A landscape with many valleys, sampled at points; each row gives a point and its height.
From any point a ball takes the steepest step (drop divided by distance) to one of its 3 nearest points. It stops when none of these is lower. Distance is the straight distance between rows; heights are no part of it.
<211>: [  4  -1  -5   5 -14  13 -13  -9  -5  -3 -11 -33   6 -34  -5 -22  -6 -23
 -12 -11 -22]  (h 4.11)
<322>: [-17   8  15 -11   0  -7  20  -6   4  11  11  15   6  26   8  10  -1  -8
  14   4  26]  (h 2.32)
<272>: [ -2  -7   9  -6   6  21  10  11 -25 -14   3 -13  25   3 -31   4 -16   7
 -36  -3  18]  (h 3.79)
<162>: [-10  12  18   3   2 -14  14  -5  14   1  -5  34  -7  -9  47  10   3  -5
  -9 -11 -35]  (h 1.23)
<42>: [  3   0   7   2  -3  14  -7 -12  -4   0 -13 -19   5 -26   7 -11 -14 -15
 -20  -5 -19]  (h 3.37)
<772>: [ -2  -8   4  -6   4   5  17  13 -17 -15   9  -9  13  25 -25   5  -1  14
 -28   3  34]  (h 5.50)
<461>: [-3  0  2 -5  3  0  6 -1 10  2  0  8 -6  1 -2  1 -4  8 -8  3 -1]  (h 1.48)
<809>: [-13   6  14   4   4 -17  18  -7  18   1   7  29 -13   0  36  10   6  -6
   6  -5 -26]  (h 1.45)
<213>: [ -7   9  22 -11  -4  30   0   1 -37 -16 -23  -3  33 -11  -9   4 -29 -16
 -51  -4   0]  (h 3.53)
<741>: [ 12 -13 -21   6   6  -5   3  10 -23  -4   7  -9   8  17 -31   4   5  19
   4   3  23]  (h 3.54)
<515>: [ 23 -10 -33  13   8  -3  -3  10 -25  -8   0 -11   4  12 -31   1   5  31
  26   6  21]  (h 4.07)
<258>: [ 25 -18 -31   5   8  -3   3  14 -34  -8   0 -19   7  20 -38   0   3  26
  15   5  24]  (h 4.13)
<695>: [-11   4   7  -4  -4 -19   2  -3  24   4   9  22 -15   3  25  -1  13   3
  29   0   1]  (h 2.00)
<502>: [  4   1  -1   4   6   2  -5 -12  12   2  -6  -7  -5 -16   9  -8   2  -5
 -10   1 -24]  (h 3.07)
<143>: [  9   2  17   4   3  11  -2 -10   8   1 -27  -1  14 -15  18  -3  -5 -13
 -36  -5 -23]  (h 2.87)
<565>: [ 11  -6 -24   5   5  21 -13  18 -15  -9   1 -35   3  -9 -31 -10   3  -6
   0  -6  -1]  (h 4.36)
<116>: [ -3   6  19  -6  12 -30   6  -9  18  17  12  22 -15  16  36  15  16   5
  47   2  23]  (h 2.84)
<647>: [ -5  -5   9 -11   4  10  12  14 -19 -13   0 -11  20  17 -17   8 -13   8
 -33   1  26]  (h 4.76)
<361>: [ -5   4  -5  -1  -7  -9  -6   1  10   9   7  11 -13   3  14   1  11   6
  30   1   5]  (h 1.74)
<876>: [  3   2 -12  13  -8 -10 -20  -7  24   8   4   6 -27  -6  11  -2  11   0
  32   9 -17]  (h 3.47)
<107>: [ 13  -6 -26   4   1 -12 -13   8 -13   3   2   7  -5  11 -21   0  15  19
  32  -2  24]  (h 3.38)
<720>: [  4   1   4  -3   3  19  -6  -6  -2  -2  -5 -11   0 -10  -3  -7  -6  -1
 -16   6 -12]  (h 2.45)
<371>: [ 11   4 -20  14  -9 -12 -24   2  12  18   6  12 -26   0   5  -5  17  17
  42  12   3]  (h 5.02)
<396>: [ 11  -9  -4  14  -6  -1 -22 -23  18  -3 -13 -17 -12 -33  19 -19  -1 -15
   2  -7 -39]  (h 4.35)
<203>: [ -5   4  19 -12   2  24   6   6 -23 -16 -16 -10  25  -9  -9   1 -26 -10
 -39  -5  -3]  (h 2.50)
<544>: [ -5   4   0  -6   2 -13   8  10 -12  10  10   6   6  24 -12  10  10   5
  19   2  33]  (h 2.82)
<843>: [-11   3  16  -5   2 -23  11  -3  15  -5  12  20 -10  11  30   3   9   4
  17  -5  -9]  (h 1.67)
<651>: [  8   0   4   3   2   1  -5 -12  13   4 -21 -11   7 -28  18 -10  -1 -21
 -18   2 -30]  (h 3.68)
<730>: [  2   6   3   5   6  -7   2  -4  25   0  -2  20  -5 -13  29   6   1 -12
  -9  -6 -37]  (h 0.81)
<247>: [  6  -2  -3  14  -8 -22 -18   8  11  12  16  16 -21   1  18   5  18  20
  55   5  11]  (h 5.51)
<343>: [  4   4  -6   6  -8 -15 -18   4  16  10   8  14 -22   3   8  -1  18  19
  37   5  -3]  (h 3.56)
<310>: [-12   5  20  -8   7  -9  18  11  -1  12  17  12  -1  26  10  20  10   0
  27   3  35]  (h 2.63)
<81>: [ -9   6  15  -9   3   1  14  -1  -3  -9   3  10  10   6   3   7 -17  -4
 -37   8   7]  (h 2.23)
<799>: [  7 -11 -21   8   4  14 -19  10  -4  -4   3 -19   0 -10 -19  -4   4   4
   6   0   2]  (h 4.46)
<849>: [ -8   3  10  -6  -7  -7  18  -1   8  -3   8  21  -8   1  18   0  -5  -3
  -7   1 -16]  (h 1.80)
<549>: [  6 -10 -15   8  11  18  -4  17 -21  -8   0 -24  10   5 -38   3   3   8
  -2  -2   7]  (h 4.14)
<754>: [ -2  -7  -5  -3   2   5   1   3   0   5   4  -8  -1   7 -19   1  -3   9
  -7   6  11]  (h 1.91)
<597>: [ -1   3  14  -9   3  16   5   2  -9  -8 -12  -5  16  -7  -3  -2 -21  -2
 -30   4   2]  (h 0.40)
<545>: [  2  -5 -18   7   0  -6  -9  -3  12  11   0   5 -15   5  -7  -3   9  16
  19   9   5]  (h 1.87)
<402>: [  4   5  15  -3   4  12   2  -4  -3   0 -15  -9   9 -16   3  -9 -12  -8
 -28   2 -13]  (h 2.30)
<671>: [ -7  -1   4  -8  -1  -6  18  13 -22  -6  11   7  18  38 -23  17  -2   2
 -10   3  48]  (h 6.34)
<399>: [-12   9  14 -12  -5 -18  24  -4   6   1   8  19  -1  15  20   7   0  -6
   5  -2   6]  (h 2.09)
<724>: [  4   4  -2  -4 -15  24  -8   0 -24 -12 -11 -31  26 -16 -32  -9 -23 -21
 -35 -19  -3]  (h 5.03)
<350>: [  4  -3  -7   8  -1  -1 -19 -18  21   4  -3   0 -19 -15  10  -1   0  -6
  11   3 -25]  (h 3.70)
<751>: [ -1   8  30  -1  -1  16   5  -6  -8  -3 -22   2  22  -9   9  -2 -21 -10
 -41   0 -17]  (h 0.97)
<777>: [ -8   0   4  -7   1  -3  21   4 -12  -3   9   7  14  27 -15   6  -7   1
 -17   7  28]  (h 6.05)
<778>: [  2   4 -13   1   1 -23   5   7  -9  11   7   9   1  17 -13   4  14  11
  30   3  28]  (h 2.88)
<543>: [  9   4 -16  17  -8  -9 -15 -24  25   4  -7   4 -28 -15  25  -3   5  -7
  20  -1 -31]  (h 2.74)
<5>: [  0  -7  -8   2   4  13  -7  -2   2   0  -5 -18  -5 -12 -13  -9  -7   2
  -9  -4 -10]  (h 2.86)
<837>: [  1  11  21   7   4  -6   0 -10  13   6 -15  21  -3 -16  31   7  -4 -17
 -32  -5 -33]  (h 0.87)
<581>: [  0 -10  -7   4   6  24  -4  13 -15  -5  -1 -29  13  -1 -26  -1  -6  -3
  -9  -4   6]  (h 4.12)
<838>: [ -1   5   0  -8   2 -18   5   3   6   6  11   8  -3  15  13   8  23  10
  40   0  26]  (h 2.58)
<383>: [ -2 -11 -12   6  -4   4 -20 -16  18  -2 -11 -30  -9 -31   8 -21   4 -11
   3  -1 -21]  (h 3.72)
<669>: [-10   3  13 -11  -3  -9  18   2  -1  -2  13  14   6  13   8   1  -7   0
 -13   2  12]  (h 1.89)
<198>: [ -7  -6 -11  -2  -1 -11   6  10  -7   3  11  10   0  18  -6   4   5   8
   9   4  16]  (h 2.39)
<314>: [-12  10   7 -11   8  -8  18  10  -7   7  14   8  15  30 -11  17   8  -6
  13   2  39]  (h 2.83)
<459>: [  0   2  -5  -4  -2  -5  -4   0   8   7   5  12 -17  -6   8   0   4   2
  11   3  -8]  (h 0.86)
<37>: [ -5  -1   3   0   3  14   6  -1  -5  -2   2 -12   6  -7  -7  -4  -9   1
 -27   6  -5]  (h 1.90)
<290>: [  1   6  11  -8  -7  27  -4  -6 -15 -10 -14 -18  23 -22  -9  -9 -15 -18
 -26  -6  -8]  (h 4.00)
<816>: [  0   8  17  -2   4   3   8  -6   4  -1  -6  13   2  -9  17  -2 -10  -7
 -31   9 -17]  (h 1.02)
<181>: [  5   7  -5   8  -8  -6 -16 -14  29   6  -1  12 -26 -10  24   0  10  -4
  33  -1 -29]  (h 0.28)
<866>: [ -2  -4 -10  -3 -10  21 -10   3  -9  -9  -9 -29  15 -23 -29 -19 -12 -24
 -17 -10  -9]  (h 4.54)
<446>: [ -8   1   1 -12  -6  -9   7   5   1   5   4  10  -6  13  -1   1   7   9
  15   2  15]  (h 2.13)
<372>: [ -7  -1   9   0  -3 -14   3 -11  25   2   3  19 -21  -3  34   4   7  -1
  22  -2 -29]  (h 1.84)
<746>: [  0 -11  -2   2   8   8   3  17 -16  -5   4 -15  10   6 -30   6  -8   8
 -15  -1   7]  (h 3.55)
<70>: [  8  -5 -11  -2   9  -9  14  10 -22  -5   9   1  11  29 -25  15   3   5
   8   1  44]  (h 6.67)
<585>: [  2   5   7   0   5  -8  11  -8  11   3 -12  19  -3 -13  24   0  -7  -8
 -19  -2 -26]  (h 0.29)
<386>: [  4   1  -6  16  -5  -7 -14 -27  25   4 -11  -2 -16 -25  23  -7  -3 -16
  -1   5 -43]  (h 3.84)
<321>: [  6   4 -23   2  -6  25 -14  13 -15 -15  -7 -33  12 -14 -39 -16  -5 -18
 -16 -17   0]  (h 4.56)
<698>: [  5  -7  -8  11  -4  20 -21  -8   5   0 -10 -21  -7 -19  -6 -12   1  -7
   6  -4 -14]  (h 3.20)
<139>: [-10   5  18  -7   4 -15  19  -6  15  10  14  20   1  12  33  14  12   4
  29  -4  13]  (h 2.20)
<729>: [ -6   3  12  -6  -1  -3  12  -4  -1  -3   3  12   4   2   9   0  -7  -2
 -14   4  -7]  (h 1.58)
<790>: [ -1  -2   9  -5   3  25   4   2 -19 -12  -1 -12  18   0 -18   2 -12  -2
 -29  -8   2]  (h 2.46)
<317>: [  1  -5  -3  -2   2   3   2   9 -15  -7  10  -3   9  19 -20   2   3  14
  -9  -1  16]  (h 2.60)
<250>: [ 16   0 -23  15  -6 -12 -20   9  -2   5   5   6 -16   1  -8  -2  14  25
  38   7  11]  (h 4.06)
<761>: [ -8   0  10 -15  -2 -14   8   5  11   1  12  12 -10  12  20   4  11  -2
  16  -2   5]  (h 1.88)
<858>: [  3  -2 -14  -1  -7 -13 -13   8   6  11   9   7 -14   9  -3  -6  23  14
  31   1  14]  (h 2.64)
<689>: [ -2  -5 -16   9  -5   7 -19  -9  14   9  -6  -8 -22  -6   4  -7   3   7
   7   6 -15]  (h 3.63)

Where does a ball stop that starts at each point below?
<565> | <459>
<258> | <459>
<314> | <585>
<549> | <459>
<777> | <459>
<310> | <585>
<396> | <597>
<866> | <597>
<139> | <585>

For each start below, name every point that the ball comes to, in order.
<695> | <843>, <809>, <162>, <585>
<515> | <107>, <858>, <361>, <459>
<772> | <317>, <754>, <461>, <459>
